Each row is a point on a tangle of strands that fork, close into loops and nearly touch. The rows are in no order.
In the rows, zero is written as 128.
Points whose rows are less than 70.9 apart are linked; no others are. Some points are linked to none.
Tovog: [174 158 111  81 166 134 102 161 123 158 138 195 140  89 130 120 146 129
 127 142 127 159 142 173 175]
firip: [162 144 144 134 134 145 107 171 107 139 107 124  61 104  90 133 120 150
  99 177 143  82 129 188 103]
vusit: [130 140 155 138 109  89 126  92  98 181 146 132 161 114 109 126 131 128
 156 113 109 101  87  81  85]
bobot: [125 150 172 110 111 123 134 130 117 137 106 144 104 146 144 145 115 164
  74 146 121  97 108  91  83]
kimu: [100 152 145  99 111 104 126 100 117 163 139 169 164 140 159 134 118 135
 135 105 117 129  98  76 104]
zug: [ 77 107 104 143  92 133 149 104 141 103 153 117 159 156 165 126 131  93
 168  88 122 146 135  95 146]
Lup: [ 91 137 146 101 102 138 138 104 143 116 105 143 117 178 179 138 118 151
  98 119 122 135 122  68  96]
Geded: [142 114  80 111 173 174 114 176 155 129 122 126 117 120 111 125 156 123
 129 128 130 170 172 207 181]
rikel: [115 144 160 109 107 122 137 122 120 140 120 140 118 153 146 139 117 158
  92 130 112 106 107  80  87]
neb: [159 156 127  60 165 128  96 152 153 116 114 200 121 110 164 126 123 144
  79 154 145 162 161 154 169]
lemo: [125  87  87 140 174 199 125 178 147 108 108  59  84 140  91 128 158 138
 118 122 148 146 183 231 158]
tad: [112 131 156 154  99  96 143  90 104 164 144 108 157 131 110 131 126 125
 156 106 110  99  81  77  77]
por: [147 129 144 145 120 151 135 162 134 110 109 114  74 134 108 136 121 154
  82 165 132  98 131 152 104]
goba: [132  93  71 102 166 160 127 159 180  92 125 137 133 146 156 121 142 129
 126 130 128 198 182 161 187]
lif: [101  98  74 168 136 136 142 134 137 104 171  90 172 123 121 123 146  73
 188  92 122 173 141 145 183]
bili: [135 109  92  98 146 154 126 149 176  85 116 145 125 156 168 120 134 139
 107 137 127 179 175 140 172]
sas: [139 105  93 113 167 170 108 171 166  94  83  85  48 138 102 117 138 145
 104 145 168 126 183 237 154]
pimaz: [158 143 121 135 143 155 118 177 120 140 124 127 102 108  96 128 140 137
 115 160 128 118 138 185 128]
Fumu: [ 93 117 100 133  98 108 136  93 130 130 162 135 193 131 161 119 130  69
 186  79 135 145 129 102 171]
pazi: [127 108 117  96 130 152 136 123 176  63  89 132 103 177 182 122 122 159
  78 145 134 166 174 114 141]
giz: [142 120 152 203 122  83 146  82  84 159 147  75 172  90  79 119 128  80
 192  96 122 101  91  88  95]
puvo: [124 115 111 198 135 113 153 114 100 127 167  68 172 102  90 116 140  67
 195  99 126 132 113 126 141]
Visud: [144 116 135 205 130  86 143  78  82 152 151  82 189  84  85 113 132  60
 207  91 132 115  96 106 129]
sife: [110 129 130 142 105  97 139 101 116 149 155 127 176 129 133 125 129 101
 170  96 117 120 103  93 123]
zovi: [164 158 119  73 171 132  98 157 142 134 123 199 131 102 155 125 132 135
  95 149 136 160 149 157 173]
Zakeb: [125 139 136 136 112  74 127  63  98 184 150 147 192 101 123 114 126  96
 187  89 124 111  86  82 121]
pulo: [141 139 127 118 136 128 127 139 128 147 151 158 147 121 135 133 135 137
 127 130 110 141 123 122 133]
Kulu: [135  88  86 120 172 184 115 172 162  95  89  76  68 140 109 120 147 141
 106 137 159 141 192 236 163]
Vipat: [116 109  97 188 131 102 151 104 105 123 162  84 196  98 109 114 135  43
 204  84 139 137 122 127 168]
niv: [143 107 103 114 158 161  98 162 163  85  77  84  29 140 102 126 125 152
  96 159 173 116 181 231 144]
bov: [151 143 139 103 142 132  98 152 156  81  81 126  33 133 118 132 101 156
  74 188 167  99 151 185 125]
lubug: [129 124 137 178 125 117 150 122 106 141 161  92 152 115  88 128 143 107
 166 121 106 116 106 117 103]
Rozi: [133 107 123 106 128 159 136 132 177  56  83 118  82 164 155 118 122 171
  69 162 145 149 167 133 135]
muku: [ 84  77  68 170 139 156 148 136 144  84 164  76 164 140 124 126 142  87
 178  92 121 181 157 151 190]
Dalet: [153 131 108 109 158 154 115 169 151 127 123 149 115 120 128 127 140 135
 110 148 129 149 156 173 159]
lugi: [117 121 156 158 102 152 163 137 129 105 111  99  92 164 116 139 132 156
  87 145 113 103 112  96  84]
vob: [138 123 135 103 129 142 121 138 172  63  76 127  62 150 146 120 110 166
  60 178 154 126 167 154 132]
gor: [111 125 170 147  91 142 161 123 114 122 110  98  92 162 117 150 127 161
  87 144 110  89  95  81  65]
bebi: [133 137 160 109 118 135 132 139 146  97  91 141  76 150 143 136 113 163
  59 162 135 106 133 117 105]
Bepip: [100  81  90 147 123 163 152 135 161  78 136 105 127 166 148 126 141 132
 138 116 110 177 161 120 161]
Lifa: [125 149 146  67 142 132 114 124 149 113 111 188 123 147 187 132 118 153
  77 132 138 150 152  92 134]
rupif: [118 133 135 109 125 129 137 133 137 128 139 151 134 143 157 133 127 142
 112 124 115 140 127  94 128]
vono: [100 143 174 115  95 116 142 107 107 157 110 130 123 161 138 142 119 158
 104 126 112  96  85  68  60]
tufur: [ 98 100  82 160 122 122 145 118 135 104 170 104 184 126 134 121 140  64
 193  86 124 161 140 132 188]
pero: [111 137 149  85 124 139 131 118 150 103 100 159 110 169 182 137 117 161
  80 133 132 143 141  84 113]
Labim: [123 135 177 134  93 128 146 129 108 136 105 117  94 150 117 148 118 165
  75 152 112  79  91  92  61]
pidem: [124 138 125 125 114  75 128  69 103 176 152 159 203  96 136 112 123  86
 193  82 129 124  94  92 141]
lasud: [154 141 164 146 119  94 125 106  96 186 145 133 158  97  90 129 133 143
 143 133 103 101  86 101  86]
Pud: [ 98 113 112 137 105 126 144 115 136 116 160 126 154 149 151 129 136 108
 158  97 113 144 129 100 139]
ped: [ 84 137 161 140  84  96 141  78 101 166 126 110 156 143 124 134 113 128
 150 100 113  90  72  64  63]
dak: [168 166 157 105 141 112  87 161 113 126  99 149  43 101 108 137  93 158
  84 190 156  79 118 174 103]
Pusa: [107 130 145 116 108 135 142 118 136 125 125 140 123 159 160 138 126 148
 105 122 113 126 116  83 107]
Dudav: [178 156 184 129 123 100 101 114  77 201 135 154 139  69  76 131 122 163
 114 160 106  82  85 115  78]
fazug: [119 111 102 158 134 137 144 141 131 124 163 110 156 129 116 129 145 102
 165 116 110 151 131 132 149]
bupos: [145 136 147 121 126 145 133 152 145  93  96 129  72 140 127 136 112 162
  70 168 137 107 140 141 114]
lol: [111  78  63 129 153 167 135 156 174  82 137 109 136 150 148 121 147 120
 144 112 120 201 176 158 187]
mit: [ 98 111  92 154 107 108 143  99 122 121 166 121 196 116 142 112 135  61
 198  77 134 149 132 118 181]
zofod: [147 124 116 135 156 168 123 177 139 124 116 112  91 122  97 129 143 140
 111 153 134 124 155 198 136]
Pabi: [113 156 145  71 133 116 115 119 128 139 121 192 144 144 182 135 116 151
  96 121 130 145 125  80 123]
Dum: [121 128 156 178 107  77 141  65  86 168 132  96 175 101  98 122 121  91
 183  92 124  85  81  76  83]
mut: [143 125 120 120 148 156  97 164 147  91  80  89  16 132  90 133 115 155
  98 176 170  93 156 220 123]
Fuve: [156 145 111  98 152 131 114 149 137 149 153 180 150 111 141 127 140 129
 130 130 117 158 133 145 162]
Zisap: [ 64 108 116 149  73 128 150  83 134 103 141 102 162 160 160 128 124  89
 175  76 130 132 128  87 137]
Bis: [161 117 137 201 150  84 136  78  80 164 154  87 183  64  70 108 135  60
 215  97 127 125  96 113 132]
mub: [169 146 138 131 138 141 105 168 109 149 118 135  86  96  93 130 128 146
 107 169 136 100 130 181 113]
Roze: [138 101 100 148 164 184 127 180 136 118 123  84  96 128  86 125 156 134
 128 133 136 140 165 208 147]
vubot: [151 137 137 139 135 149 106 172 124 108  90 102  31 123  87 131 118 148
  94 176 156  83 137 202 110]
kig: [103  81  59 139 142 155 136 148 162  92 159 108 161 141 143 127 147  96
 170  97 119 193 163 148 193]
gafe: [145 162 165  94 125  95 113 109  96 182 134 179 156 107 134 137 120 160
 108 129 115 112  94  92 100]
sagib: [174 170 172 101 130 104  95 143  86 172 117 176 105  81 112 135 104 166
  85 172 131  84 102 135  96]
sazo: [142 157 139  65 152 120 109 138 150 110 110 195 123 129 180 134 122 147
  75 144 140 151 155 118 149]
zot: [142 136 140  92 136 133 105 140 167  61  76 126  45 146 133 122  98 163
  61 189 167 115 158 171 131]
pozun: [175 151 173 135 127 101 111 108  84 200 146 143 147  77  77 124 126 152
 134 151 103  98  86 111  84]
lanav: [112  93  98 119 130 152 140 135 171  85 123 128 121 170 167 124 135 137
 119 125 119 177 166 113 160]
Rif: [ 85  79  81 169 120 153 152 130 150  78 153  85 148 153 137 128 141 105
 161 102 115 171 154 125 164]
kinu: [ 86 119 133 157  85 105 148  85 111 135 144 104 167 141 140 126 123  88
 180  85 124 106 102  84 109]
binuf: [ 91 149 170 126  87 109 142  94 102 168 115 119 139 156 132 140 116 143
 120 117 114  93  76  62  53]
temag: [149 129  90 118 166 159 118 173 144 138 138 146 130 112 115 127 153 121
 134 132 123 166 156 182 170]
Nonul: [124 114  92 164 126  96 139  92 109 135 167 122 209  93 121 109 137  52
 210  82 134 146 118 126 181]
pumam: [155 141 124 104 148 143 117 165 142 127 125 161 113 118 139 131 133 143
 103 152 133 139 148 155 145]
nos: [178 166 177 115 125 102  99 130  77 192 129 167 121  73  95 130 111 168
  96 167 117  81  90 122  86]
Nafa: [111  87  60 141 183 185 128 173 148 114 148  79 144 128 103 129 163 109
 167  99 120 187 167 205 184]
Vas: [112 135 144 151 100  73 131  58  98 182 133 126 187 111 120 115 114  92
 184  82 129 100  80  73  95]
Zubu: [127 131 151  95 120 140 137 124 153  91  93 141  91 171 170 135 120 165
  63 147 135 131 144  95 115]
keta: [137 123 132 194 136 111 149 118  96 140 165  72 166 102  74 123 144  90
 184 116 114 123 103 123 111]
sasud: [121 154 136  90 123  94 115  92 115 174 155 185 180 121 160 124 123 131
 151 101 120 140  97  85 133]
Fip: [122 149 125  99 118  81 116  85 112 181 158 181 193 106 149 116 128 112
 169  89 125 138  99  92 138]
rulu: [ 62 115 129 161  67 123 155  79 119 116 134  92 159 161 152 131 120  88
 169  81 131 112 110  76 108]
dade: [154 157 151 104 140 118  91 157 131 102  89 138  29 113 112 138  96 149
  83 188 164  81 130 184 114]
nobi: [174 172 165 103 134 111  92 153  99 151 103 166  79  88 115 137  98 162
  78 182 143  82 109 157 101]
zosif: [150 150 138  93 142 127 116 149 136 132 122 179 124 126 155 133 123 149
  91 142 128 138 137 128 139]
Gadu: [124 122 138 167 113 122 149 122 114 136 153 102 141 129 110 135 138 120
 149 125 107 113 107 102 101]
Kepo: [112 123 112 139 110 109 134 107 122 138 166 130 178 125 142 125 133  96
 177  95 118 137 118 103 144]
Gigof: [ 99 152 145  82 118 115 124 103 123 156 132 178 153 152 174 135 114 142
 119 112 122 137 113  71 112]
fosuf: [135 130 155 149 108 145 146 153 122 122 118 108  92 140 103 141 126 159
  94 157 117  98 117 122  90]

A piece is all that can be reached along the links. How many separate loops has the piece of each point below (a circle has one, a figure eight two, a Y none), and how many tips (points with one link)?
Gadu -> loops 2, tips 1
rupif -> loops 2, tips 3
lemo -> loops 1, tips 0

How many points has the smallest loop of links through each point below? Write 0 if it is on no loop.
muku -> 8
Pud -> 7
lugi -> 13
pulo -> 11
mub -> 11
sagib -> 0

Name the points in between on the shortest way along the links from the first point to the second, in order.
fosuf / Lup -> por > bupos > bebi > Zubu > pero
Fip / Dum -> pidem > Zakeb > Vas
Gigof / gor -> Pabi > Lifa > pero > Lup > Pusa > rikel > bobot > Labim
pozun / Lup -> lasud > vusit > tad > ped > binuf > vono > rikel > Pusa
Nonul / Kepo -> mit > Fumu
